Points, in no order, along strands that fork and pass close to each other.
Points whose rows are less than 91.5 apart are linked; no others are. Some points are linked to none.
teku: 2  -15  -9  6  -10  40  6  11  10  -14  26  -11  1  8  -13  -1  -18  -17  10  0  -4  10  2  -6  -27  9  -11  10  6  -25  1  8  14  1  8  22  -18  0  -8  -1  -13  -5  -1  -22  -10  7  -12  -23  -56
senem: -11  5  20  -17  15  -26  -4  -6  -1  -9  6  2  -2  -15  9  26  2  16  -1  8  -8  2  -3  2  -5  5  -8  32  -9  6  -8  -4  16  21  -12  6  9  -12  9  23  6  15  -13  1  4  -14  7  19  2
gusuv: -13  -2  3  14  -2  -3  7  10  -25  -15  -19  -17  -16  20  -21  12  22  15  -10  3  -4  -2  7  5  -3  -19  16  18  5  -2  3  -8  1  -10  -24  8  7  -12  6  14  1  -2  3  5  10  3  26  -28  27
gebar: 3  18  32  -5  -1  -8  12  -11  -12  -4  -19  2  -30  4  -6  18  -8  7  -16  -19  13  -7  9  8  19  -8  27  9  31  19  8  5  11  -14  9  22  1  -1  29  0  10  1  3  11  8  -26  1  -14  29
Rati: 11  5  -16  -10  8  -7  -12  -2  11  13  19  4  3  -19  14  17  12  2  12  26  -27  -16  17  -2  1  -6  -30  13  -8  -6  -17  -11  19  -7  -2  2  -20  14  9  -6  -4  1  -13  0  10  -1  -25  -6  -9
rofa: 6  5  -3  -4  -1  27  -8  -5  -10  12  -1  -27  -14  1  17  -18  -3  -2  27  2  -6  11  13  5  0  14  -9  -2  30  -8  0  44  13  -2  1  1  0  2  2  4  -9  -27  -11  15  29  -17  -20  3  -7
zupi: 5  -9  6  0  -18  -2  5  7  -25  -27  -26  -17  11  9  -6  -7  -13  -21  -3  -26  3  -9  -15  -15  0  -12  14  -9  3  -18  17  -48  1  24  -6  -3  6  -16  -16  -11  -9  8  16  3  -1  14  -7  -6  4
zon: 6  29  19  -1  -24  11  -4  -9  -9  -4  3  -1  -17  8  -6  -1  22  -3  -12  8  -35  9  8  4  3  3  26  0  11  -7  14  -19  -2  -4  3  2  8  2  -7  -20  -6  -5  -19  15  -15  -7  -10  -7  6
tomu: 12  -5  -7  -9  15  -7  -19  8  -18  -18  -19  -15  10  13  -5  -9  14  -14  2  18  7  -10  8  3  -8  -7  11  -11  26  4  -31  -15  10  -7  5  4  4  3  -5  -10  0  -5  2  -6  21  -3  -3  1  38
mitef: -12  1  23  -3  -31  4  23  11  -5  1  11  -10  -3  10  -22  -5  -10  -3  8  -25  -9  -17  -17  5  14  14  22  -14  5  -23  42  -9  -11  14  -14  0  0  -2  3  -13  -8  15  -5  26  -34  -1  11  0  -17
Kasur: -31  6  9  -13  -4  -20  12  -15  11  8  -8  -12  5  0  -9  14  4  9  -7  14  3  -25  -40  -11  -4  0  -18  -4  -14  -5  -7  13  3  -1  -2  -16  -7  13  -21  2  0  12  28  5  -5  11  19  -4  22
lige: 11  11  -5  -2  8  -22  -12  -1  7  7  8  -5  -8  17  -2  5  28  19  -32  5  9  2  -28  -2  -22  3  6  -16  27  3  -29  27  -2  -7  12  -13  -18  12  -28  -5  1  -24  4  2  2  0  3  -2  42
Lerin: 20  13  10  -9  -14  16  -11  -19  -17  -8  -5  -1  7  -11  21  -10  10  -23  8  0  -1  -14  6  -14  14  6  14  -4  -2  -7  6  -19  -1  2  8  -11  -6  10  31  -25  1  21  9  -8  -10  -6  -14  14  7
Soz: 12  -23  -4  19  -3  22  12  24  3  16  20  9  -5  12  -13  2  2  11  2  -11  -4  1  -9  -17  12  -1  -6  21  -6  1  27  -4  -4  12  -36  14  14  -4  15  33  -17  9  12  -10  -23  -6  -16  -24  -44
Rif: 33  1  -1  28  -10  -8  -23  5  4  -19  -1  17  3  22  -19  -9  10  -10  -2  10  3  34  5  27  -25  -5  20  -7  6  -24  0  -18  -12  -10  3  8  -3  -2  -12  -10  8  9  -28  -13  1  0  -7  -13  -9
liso: -16  -5  3  16  -8  -1  25  4  0  0  18  27  -5  11  -18  -7  17  8  -1  21  -1  7  -7  -8  -3  12  8  1  -8  -2  8  -7  -17  -12  -3  -2  2  -9  -11  -7  -4  15  15  -2  -11  10  50  -18  -5
katok: -22  3  5  -7  -17  18  17  -7  -17  4  0  -16  -16  -3  2  7  -8  -30  3  -9  -11  26  -17  -11  -22  7  8  -7  14  -3  -16  27  -4  26  12  -27  -2  -2  -21  -34  -15  -22  -10  24  -5  9  -24  25  2
musil: 4  1  0  8  4  -6  -1  5  -2  -11  -20  20  20  -24  3  -7  -7  16  9  1  22  -10  35  4  23  -1  1  -13  -1  5  14  -27  -3  -19  -6  10  12  -14  34  19  13  15  13  -9  -3  -10  19  0  7
tid: 10  6  1  -7  -15  19  -6  -15  -9  -3  -18  -18  -6  0  20  -30  -16  -17  22  -1  12  0  7  10  6  8  8  -4  28  -9  9  15  7  -12  19  -3  7  -3  1  -4  -2  -13  2  15  41  6  -25  -9  19
Kobi: -8  0  4  -16  7  -8  14  -6  0  -1  29  8  15  -17  11  -4  -11  -5  3  21  -1  1  -1  2  4  16  -1  21  -14  13  -11  -14  2  23  2  -11  -1  -12  8  -3  10  15  -1  -12  -12  -2  21  24  -12
vule: 2  -10  -6  3  19  -4  -10  3  31  -4  -14  -1  6  14  -6  15  11  26  -9  -6  3  -11  -2  -8  16  -11  -1  -20  -25  3  3  -3  -12  3  15  20  4  4  -20  24  3  -15  -7  -31  -13  5  34  -7  15
seru: -10  -2  4  8  5  -5  -7  2  -6  -19  0  -21  -11  29  -13  17  30  5  5  17  -8  11  -20  7  -22  -2  6  25  -4  -13  -12  10  -1  8  -19  -2  6  0  -15  16  -6  -5  -22  -5  12  2  21  -20  21
Nuto: 36  15  5  0  0  23  -1  -26  -3  -7  -6  -3  -4  14  8  -4  -6  -6  10  -17  -13  22  5  0  16  -7  13  14  19  6  -9  1  9  -9  -12  7  -5  27  10  -18  -4  -13  -17  -14  -1  -11  -33  -14  0
vapag: 20  5  -8  13  -8  -2  -11  6  12  -9  10  9  -8  22  -7  -11  14  -16  -6  -4  -11  17  0  34  -20  -19  16  8  -6  -11  -8  9  -18  -6  -3  -3  -12  7  -1  2  -5  2  -11  -7  -4  36  -20  -16  -4
pof: -12  11  16  3  -8  -8  27  -10  15  11  11  10  -11  1  4  -12  -12  6  -11  19  6  13  6  3  9  20  -4  -9  -9  9  28  -5  -12  -11  9  7  4  -19  -21  3  12  7  8  5  12  -3  28  -6  -9
gadum: 1  -1  -12  23  17  6  -3  -1  16  -12  -1  22  7  12  -13  -4  28  14  5  19  -5  2  -22  -7  -8  3  -10  6  -25  -13  7  -3  -20  -22  -20  -5  3  10  -16  -1  -7  18  4  -26  -6  4  27  -17  3
goke: -21  -2  9  -14  -12  -2  12  -4  -28  -15  -19  -10  4  0  12  15  8  -8  -9  -21  -11  -2  -34  -36  -9  -9  0  7  -11  -3  3  -20  4  26  -11  -9  8  -6  -14  -14  -10  19  21  14  -3  3  1  12  4
sarur: 10  -13  -18  35  -5  26  2  2  -1  17  15  7  1  -22  1  -4  11  0  0  8  -17  -12  6  -9  5  -3  -15  18  -15  6  24  15  -8  2  -13  -7  -9  -2  24  22  -16  3  12  -20  -19  -6  -2  -13  -39
tibu: -11  10  21  -7  -12  -16  9  11  -13  15  23  -2  -10  1  -2  18  -2  -4  -15  -23  -14  -1  -24  -4  -1  0  13  6  -13  -4  19  0  -3  20  -4  -4  6  0  6  4  -1  21  -7  15  -39  -9  14  9  -28
puvi: -14  -7  1  0  6  -9  16  -8  11  -21  -10  -29  18  13  -11  4  -12  18  -3  10  10  -2  -2  3  12  6  8  0  -7  -1  -2  0  1  16  3  7  -7  -11  -11  20  12  -4  -4  -25  -1  11  38  -4  23
vip: -5  20  24  11  -12  -22  17  -27  7  4  -12  17  -10  -2  -8  12  -17  11  -14  -6  6  1  -5  -5  14  6  11  -17  20  10  10  4  -4  -20  8  -6  -14  -4  8  -9  5  7  3  24  5  -11  -9  -15  18
laza: 14  7  1  5  4  14  10  -11  -17  -1  -31  -7  -15  12  14  -13  -6  9  4  -12  7  22  -11  -30  9  1  5  -8  13  4  20  -5  2  -25  -11  3  25  2  -21  -9  1  -15  4  6  25  -17  -6  -19  -1
fodig: 1  -4  5  3  -8  -15  17  26  -11  8  8  -3  16  -1  -4  17  -19  15  9  -2  13  -16  20  -11  16  6  0  1  5  0  1  -18  12  9  -21  7  -2  -14  37  10  10  14  1  18  -32  -23  -2  -7  -21
Tonu: 16  -16  -8  -3  3  -14  -8  -9  13  -3  -13  -7  33  -5  -14  -22  -31  -12  2  -16  11  -17  2  13  1  -6  10  -2  -5  -7  -7  -12  7  16  5  -8  -22  1  22  -7  11  21  2  -12  -10  26  -1  23  -9
fubuv: 19  3  3  6  5  -6  -3  34  -29  -19  -5  -42  -4  10  5  6  0  2  -4  -1  1  0  13  -7  2  -4  3  11  8  -1  -2  -13  26  34  -19  4  9  -14  12  30  13  3  -27  -17  -3  -13  -10  3  -4
dusab: -14  -7  -4  -24  6  2  -19  2  24  4  6  18  -5  -2  13  26  23  19  11  7  3  -13  -6  3  24  -13  -18  -2  -28  9  -6  11  0  6  20  27  14  11  -11  23  12  -12  -17  -20  -18  -9  39  3  16
raduf: -16  14  -4  -11  -16  10  9  -16  -6  -3  1  -10  -1  -3  -8  -9  -11  -21  -10  -7  -25  4  -33  10  -12  -11  5  8  16  2  -20  19  -8  7  -3  -24  -8  6  -17  -13  -15  -7  8  18  5  29  -42  0  7
zer: 27  -3  -3  6  9  0  -13  34  1  7  19  -20  3  18  9  8  -1  -10  5  -8  4  1  26  -1  2  -12  -5  7  -7  6  -14  9  18  30  1  11  2  0  28  19  1  -2  -21  -12  -21  -8  -7  -7  -21
zotup: -2  -7  -2  1  1  3  -13  1  -6  25  14  -12  -16  -11  22  -2  1  23  7  18  -5  21  9  -9  4  3  -21  13  16  9  -9  43  24  7  -8  8  7  8  13  4  -9  -9  -15  17  12  -40  -12  20  -26
lan: -24  -7  -5  12  -6  8  4  9  -21  18  23  -4  -9  -1  9  -1  -1  -15  -11  -16  2  22  -16  -6  -17  -2  13  -4  15  2  -7  38  7  25  32  -5  6  1  -10  -12  -13  -12  -5  32  -5  -5  7  4  -19
vev: -15  6  1  -16  -3  1  5  4  -10  -15  -7  26  10  -6  5  -11  9  -11  -16  8  26  -12  14  -1  4  -1  14  -6  8  13  -21  -16  9  -6  19  7  -5  7  25  -13  11  15  35  -7  2  4  24  1  33
vek: -8  -8  -8  2  8  2  -9  12  -13  12  -14  -2  4  9  2  -2  6  2  17  -16  14  -9  10  -20  0  0  4  -18  -4  0  -4  7  3  -14  5  0  14  8  9  5  -2  8  15  18  2  -10  13  2  9
sut: 26  4  -1  0  8  17  19  -18  -14  17  -12  -9  -30  9  6  -1  8  -3  -6  -14  -20  20  1  -22  7  -9  10  5  4  24  -1  3  3  -13  -14  -7  3  14  -13  -9  -6  -20  -2  -9  7  -1  -20  5  -14
gof: -11  -8  2  11  2  -1  18  10  -28  -12  -24  -1  -7  10  -6  -3  -2  10  -5  -13  7  23  -7  -18  -3  -15  12  7  8  10  12  -21  4  -18  -23  13  35  -18  -16  11  4  -2  1  13  15  -4  13  -24  6
vopu: -26  -23  -7  22  -5  21  20  -10  13  30  5  20  -3  -20  -6  -9  -5  10  -7  -4  -3  -6  17  3  19  3  -5  -5  -10  23  19  24  -14  -10  17  -8  7  8  0  19  2  -12  13  4  19  18  10  -3  2
keko: 17  5  -1  -9  -19  27  12  -2  7  -14  7  -19  -4  -4  8  -10  -7  -20  0  18  -13  13  5  -14  -10  16  -10  7  -2  -35  8  -14  16  5  10  9  -24  -5  -13  -17  6  3  -10  -23  3  19  -22  -4  -43
rukip: 15  21  -6  15  15  -27  -13  -21  33  -2  0  15  13  3  -9  10  8  28  -27  18  4  -2  -27  2  -7  2  -8  -16  3  4  -11  17  -9  -10  10  -11  -21  13  -22  0  0  -5  0  -13  -11  -16  1  -2  21
Fam: 20  -2  -9  -2  17  -2  -18  -4  -2  3  -1  -14  12  0  4  -1  -15  5  31  4  1  3  26  0  6  5  -16  -7  30  -6  -28  6  25  2  3  4  -11  15  0  -10  -5  -29  -13  10  30  -22  -28  1  -4
zek: -2  1  0  8  18  -12  -4  -8  0  3  9  -9  -13  1  9  -3  15  17  -15  10  -3  15  -19  6  -21  21  6  -1  16  8  -5  39  -5  7  19  -13  4  -3  -26  8  10  -12  -8  2  28  9  6  24  31
lasi: -18  -8  -30  5  20  0  -13  3  16  -7  6  8  24  -13  -13  14  -20  -5  19  6  -8  -17  -20  -15  -15  3  -41  6  -6  -12  -12  -2  7  3  9  -18  -1  7  -29  -17  -7  -6  3  5  -15  -7  -6  2  -16
pufa: 11  5  25  -7  -8  -6  10  6  -25  2  6  5  -20  10  -2  18  4  7  -20  -21  -14  19  -4  -14  3  -5  18  13  -1  14  15  -17  -1  8  -23  4  28  -4  6  0  5  18  -19  10  -30  -24  -13  16  -20
peg: -16  3  -26  6  16  6  -21  -1  2  14  8  2  22  -25  22  -2  -5  -3  -6  -15  -14  -12  -6  23  2  -8  -11  0  7  -1  -6  13  -3  8  25  1  -3  -1  5  -1  -17  -17  -5  32  21  9  -17  -5  -8
bemen: 4  30  6  -4  -13  4  -18  -1  -12  -3  0  -2  2  -12  19  -1  17  -13  -9  -4  -34  -1  -12  -1  -8  6  12  -18  20  -25  12  -8  -5  18  18  -12  0  1  -21  -30  -15  -26  -13  23  -6  5  -25  13  7
nesag: -22  -23  -9  2  13  -8  0  13  3  9  19  -4  -1  3  -20  -1  -1  0  23  5  -7  9  -5  15  -6  -12  -5  18  -9  9  -18  17  -2  20  6  -9  24  -5  -16  16  0  -9  -22  -2  -15  7  28  19  1
rofi: -25  0  8  -25  18  -25  -9  18  3  -19  -7  17  2  -12  -4  18  11  18  -2  4  16  3  1  20  -9  -6  -2  19  -16  -4  -17  -3  9  18  -20  -11  14  -6  8  21  5  3  -8  -8  -15  13  39  11  24
lapad: 8  -9  1  11  1  -12  23  -16  12  -27  -14  -8  20  -4  -9  -12  -23  19  -2  23  11  20  4  15  2  3  3  20  -3  -6  4  -23  1  13  -26  -7  -7  -23  -6  14  17  5  -10  -28  0  21  22  -8  4
vuk: 14  10  6  -17  12  -23  -10  9  11  30  -8  9  -13  -1  4  15  18  -8  -25  -10  9  -10  3  -12  -3  -12  -2  -33  -26  24  -1  -14  -4  -27  0  17  -1  19  -7  7  4  0  15  -9  0  -4  -9  6  3
kad: 16  0  11  -8  10  -18  17  -2  13  18  2  -10  -10  3  -2  29  11  -4  -19  -7  -2  -15  -1  -10  8  -13  6  0  -36  21  6  -25  1  1  -10  12  -17  8  2  18  0  0  13  -31  -16  11  8  -2  -11
nor: 7  -23  -5  -6  -12  -11  27  4  2  2  13  1  22  0  -15  17  -18  9  9  3  -9  -24  15  -11  6  -3  -9  13  -4  -8  -1  -40  14  7  -10  12  -15  -4  5  -11  8  14  7  8  -22  -2  -13  -12  -23
sosug: -8  -18  -2  -2  -21  -10  22  2  1  -8  1  0  18  6  -22  -7  -22  -16  -1  3  2  0  -8  -4  -12  -4  -1  -1  -1  -19  -2  -30  1  15  -9  -5  -16  -12  -18  -15  -8  8  18  10  -10  27  3  -17  -19
bes: -8  -10  -3  -22  20  -7  -11  30  -2  -6  -11  15  -17  -9  13  -13  16  9  -20  -4  27  11  29  14  -7  1  12  -12  -7  13  -17  5  -2  -5  12  -1  20  -8  10  22  20  -6  1  -11  11  22  16  38  29
tove: -15  8  1  -3  -16  32  -9  -23  18  -17  -9  -5  11  -3  12  1  -24  -16  0  -9  9  -12  -10  0  -12  8  -34  -17  4  -26  30  30  -15  -7  15  4  -29  -4  -17  -37  -13  2  22  -7  10  -2  -23  11  -16
ket: 8  -4  0  -21  13  -15  -13  10  -10  9  2  2  -11  16  -4  0  18  -12  4  9  -19  -5  3  7  -9  -17  -1  4  8  15  -35  9  10  -9  -4  1  7  13  -4  -11  -1  -1  -12  6  7  7  -10  14  27
gevis: 15  -9  12  16  -12  6  27  2  8  0  -1  0  -11  19  -33  0  -2  2  5  -20  -11  -2  -7  -2  13  -2  21  -4  3  -23  30  -12  -13  -16  -25  6  -9  2  12  -6  -8  21  -5  -3  -30  13  4  -18  -21
rosop: -15  -9  -4  -2  -9  16  20  -19  -12  9  -5  -1  -2  -7  -11  -5  -23  -17  14  -15  -17  -4  -16  -8  -1  -2  -2  18  -4  14  -2  6  -15  0  -17  -26  1  3  0  -14  -13  8  18  6  -4  15  -22  11  -14
bik: -25  10  -7  9  11  -19  -11  7  8  -5  15  13  23  -4  -11  11  -20  -5  10  7  6  10  -20  4  -16  20  -14  -2  -5  -23  -4  6  -4  5  9  -12  2  -7  -17  -5  -5  5  -12  19  -13  -13  14  -12  -16
dav: 27  11  -11  7  -2  10  -6  -24  -1  -12  -14  -7  14  -13  5  -3  -28  -2  12  -6  -14  16  11  -1  2  -3  -7  8  30  -17  -9  -2  20  -1  -1  -7  -20  14  2  -23  -2  -25  -14  2  17  -4  -51  -6  -20
Gute: -18  -8  4  -16  11  -13  5  7  2  -3  -27  19  -1  -5  -20  -5  -18  24  -3  -6  29  7  30  5  16  5  8  -18  2  21  -9  -10  -5  -15  -8  -5  17  -14  11  16  18  -1  6  -3  1  0  18  21  27
pufo: 7  3  -5  5  4  2  -21  22  -7  28  18  -2  -15  -8  27  7  11  -2  -2  2  0  10  21  3  2  -9  -9  5  -9  7  -10  26  12  10  -2  0  5  -3  36  15  -4  -2  -17  17  -2  -16  -10  9  -23
paf: -13  0  -2  8  -9  -1  16  -13  11  10  0  30  -4  -21  11  -26  -13  17  -10  10  -2  11  21  22  17  -5  -6  6  -13  20  24  -4  -15  -15  2  -7  17  -20  -5  21  12  -12  -3  8  18  21  9  -13  7
tig: -2  7  2  -14  -12  24  0  -9  15  -6  8  -22  -3  -10  2  3  -26  -17  5  10  -17  -17  2  -2  -5  16  -31  -2  -7  -22  30  0  -4  -1  9  1  -18  -5  -16  -26  -6  5  1  -11  -1  -2  -23  19  -44
Tapap: -17  -12  -25  5  20  12  -6  -5  16  17  17  27  5  -14  -14  16  0  -10  22  8  -5  -12  -18  2  -1  -12  -30  19  -12  9  -25  19  2  -22  0  -14  12  24  -8  -16  -6  -6  6  -1  -30  -8  9  -3  -5
fota: -4  -12  -1  -6  -8  9  2  5  1  9  -5  -20  14  -2  18  -6  2  0  26  -2  17  -34  6  -23  17  10  -14  -14  -17  -4  16  -2  8  9  6  20  -4  1  22  15  2  18  21  -2  -4  -23  15  6  -7
Rivus: 12  14  -3  27  -1  -5  -16  -9  14  -5  4  12  10  -4  15  -4  8  12  -10  -5  -7  -1  8  14  5  -10  5  -6  -5  -5  26  -3  -8  -3  20  19  -5  -1  5  15  0  2  0  -2  11  -6  6  -20  -6
Mibo: 9  8  20  11  -10  -2  20  -4  -1  4  6  8  -7  8  -1  16  24  -4  -13  -12  -3  -14  -9  -6  16  -5  19  -4  -17  -2  21  -14  -11  -16  -10  17  -15  14  26  -1  0  26  6  -13  -21  -2  19  -20  -4
doke: -15  3  -9  -16  3  1  -5  1  -4  5  1  -11  -9  -3  11  0  1  -18  11  9  4  1  -25  -18  -24  13  -18  -16  2  -11  -18  26  -7  11  15  -27  -6  -2  -33  -32  -6  -8  12  14  10  0  -6  32  5
zegi: 19  10  4  0  11  -16  -25  -2  -14  6  -11  1  -20  -6  15  -8  16  14  -10  -2  0  24  -2  10  -17  19  11  -7  32  -1  -1  11  -6  -14  -6  -14  15  -11  -16  5  8  -14  -11  17  35  -1  -16  18  29
viluv: 4  18  7  -11  -4  -12  -5  -23  7  26  -8  -6  -12  -21  24  6  10  -6  -5  0  -5  -16  2  -3  9  4  -4  -24  -8  23  13  6  1  -13  12  13  -17  16  -4  2  7  -7  10  1  26  -16  -16  16  4
Gesak: -1  -14  -7  22  10  9  7  9  15  -14  25  6  18  9  -29  3  -21  -7  14  5  5  15  -12  -9  -15  23  -7  3  6  -14  6  2  -9  9  5  7  -6  -9  -15  -6  -9  2  -9  -18  -25  -18  13  -13  -41
tesa: -5  -3  2  8  9  8  -2  -8  0  0  -7  20  -7  6  7  -4  35  16  8  7  8  8  -5  -3  7  1  0  7  -31  14  7  0  -19  -25  -30  12  21  7  11  16  5  20  1  -17  18  -3  20  2  14
vav: -13  0  1  -23  10  6  2  13  -14  -28  -23  -3  11  -5  -4  -6  -1  1  6  5  34  -21  14  3  14  1  9  5  12  -2  -1  -37  5  -10  -7  22  10  -3  34  -3  11  21  34  -14  8  -14  24  2  27
benar: -8  -11  -17  1  -7  -6  -10  0  1  1  0  2  23  -15  4  -23  -21  -19  -3  -11  5  -27  7  17  4  -14  3  -9  2  5  -8  -9  0  15  26  -12  -13  -10  15  -13  -2  5  10  23  8  26  -9  11  11
Rir: 7  26  29  -14  -14  0  7  -6  -23  -2  -14  2  -36  6  6  1  7  -2  -19  -14  -10  9  0  1  13  -14  28  7  11  17  25  -22  0  -23  -3  10  21  -4  8  -8  12  2  -10  8  -3  -12  -7  0  12
nepe: 24  6  -11  2  9  3  -13  -5  1  -4  -6  0  4  7  9  -34  -3  1  0  4  21  16  11  15  -3  2  15  -10  27  19  -23  11  -1  -15  4  -7  4  0  2  9  10  -11  2  -3  32  8  -22  3  35
dil: 14  2  11  -4  1  -10  19  31  -18  -16  -11  -22  -11  7  -11  13  -20  12  11  -4  36  9  26  1  8  5  3  10  9  2  -1  -27  22  -1  -32  9  12  -19  28  24  23  4  -13  -8  -8  -24  -4  -11  -5
Vozaz: -15  0  -7  -4  11  -6  -10  -19  27  22  26  31  7  -12  1  17  8  2  -8  11  -12  1  -14  20  5  -18  -9  11  -12  28  -29  20  -7  -2  17  4  -6  21  -1  -11  -2  -13  -5  -3  -11  -3  0  2  11
miv: -2  7  9  -18  9  -7  -9  -5  18  14  7  19  -14  1  14  10  17  3  -11  6  5  -2  18  24  2  -13  5  9  -3  25  -30  19  3  -6  8  16  -5  11  26  12  2  -7  2  -2  14  7  -7  3  31
Fis: 10  5  6  -14  4  -14  -6  -9  5  -7  7  10  15  0  0  -17  -18  -20  6  3  13  -10  -12  -1  3  22  5  -5  -13  -1  -6  -17  -4  9  3  -21  -17  5  12  -23  7  31  8  -10  -15  -2  6  26  -5
Fopa: 5  -17  -11  6  7  0  -4  6  -15  -5  -20  -4  5  25  -27  -20  9  -8  4  14  13  -1  3  -19  -9  9  11  -18  0  5  -15  -15  -6  -22  -11  -18  3  -1  -11  -14  1  6  12  -7  4  7  18  2  22
lavad: -4  -24  -8  3  -3  15  9  8  0  33  18  12  3  -23  13  1  9  0  10  3  6  0  28  -4  17  -8  -11  12  -29  21  -2  3  2  6  -15  7  10  -6  38  29  -5  2  5  -3  -13  0  6  0  -21
suti: 10  -11  -6  9  -3  1  6  -15  19  -19  1  3  2  16  -12  -16  2  6  7  24  -4  16  13  29  -2  -19  5  23  -6  11  -20  -1  -12  -1  -16  0  -6  -2  5  9  3  0  -9  -22  11  29  -3  -8  16
ner: -13  -3  -1  -18  3  -10  -22  25  5  -26  -9  39  4  -9  -1  -10  14  16  -15  5  22  -3  14  29  10  -2  6  -7  -10  -3  -8  1  -12  13  10  -15  8  -3  9  18  19  -5  -9  -21  -9  23  44  13  37
Geman: 21  16  7  -2  -13  -5  4  -30  -2  3  -9  -15  -5  -15  8  -1  1  -15  -19  1  -21  -21  1  -2  15  -7  11  -4  -7  11  14  -13  -2  -6  5  -13  -29  6  13  -4  5  9  6  -10  -4  13  -23  14  5
ramid: 27  12  5  19  -2  -1  -35  16  -4  -16  1  1  -1  22  1  6  22  7  7  3  0  10  15  16  -5  -15  11  -3  6  -20  6  -6  0  -7  1  24  16  6  1  5  -6  -4  -16  3  15  -18  -3  -30  2
tomok: -29  -15  -7  21  8  6  2  9  0  20  13  2  -2  -5  -17  0  -26  -14  -15  -26  13  11  -14  3  -19  18  -1  -18  5  1  9  28  -16  15  33  -22  7  -14  -24  -10  -12  -18  3  26  6  10  5  6  -24
karas: -11  -17  -9  22  -8  23  15  -16  6  20  -5  16  -10  -14  -17  -15  -25  -10  -3  -17  0  -14  7  1  4  6  -11  -14  0  14  20  17  -23  -25  8  -25  -12  1  3  -13  -13  -6  22  13  10  16  -22  1  -10
nepab: -7  3  -24  -13  -11  16  -23  4  12  -7  -8  -8  13  -6  16  -7  3  -14  12  3  0  -21  -21  -1  -24  9  -36  -20  10  -39  -3  25  -6  -6  15  -17  -23  2  -20  -32  -19  -12  17  14  4  13  -27  7  7
sape: 23  17  -9  10  16  -12  -36  3  20  1  9  4  12  -14  39  3  16  16  -8  -7  -8  1  -3  26  -9  -3  -4  -3  12  -22  -6  12  -3  4  21  16  -12  -1  -1  14  -7  -23  -2  5  23  8  -17  -18  6
piro: -7  -16  -3  -5  -24  7  12  19  -17  -3  5  -31  1  13  -21  -2  -16  -12  33  5  -9  -10  15  -15  -6  17  -21  -8  1  -22  11  -19  12  9  -14  -1  7  -1  -23  1  -1  6  -10  12  5  -14  -22  -7  -21
duk: -20  -3  0  -27  10  5  -6  11  18  11  10  -10  13  -4  24  5  6  14  18  10  7  -7  3  -18  12  13  -23  -8  -29  0  2  1  12  7  12  32  18  7  -9  25  6  1  3  -9  6  -18  22  7  -11

Follow the links from the first point to the second, and from the first to the third. Name the last point that the two ways share.
senem / tig / fubuv => tomu
gusuv / nor / zek => rofa
zer / lasi / gof => rofa
lan / lige / duk => tomu
fota / vuk / vav => Fis

A fork is a point with three links, a tip a point with one. Leave the first point through the second and follow the links. Name the first fork or tip that comes.
tesa / gadum => katok
suti / vapag => Fis
Fis / Tonu => tomu
katok / raduf => tesa

Name the points in between on the shortest way along the links from the first point to the second, in order.
benar / Fam => peg > sape > Rivus > ramid > Rif > vapag > suti > lapad > puvi > vule > dusab > duk > fota > vek > Fopa > tomu > nepe > tid > rofa
vav / pufa => musil > Gute > bes > ner > rofi > senem > Kobi > Fis > Lerin > Geman > viluv > vuk > kad > Mibo > gevis > mitef > tibu
keko / zek => teku > Gesak > bik > lasi > Tapap > Vozaz > miv > ket > tomu > nepe > zegi
lan / bik => katok > doke > nepab > tove > tig > keko > teku > Gesak
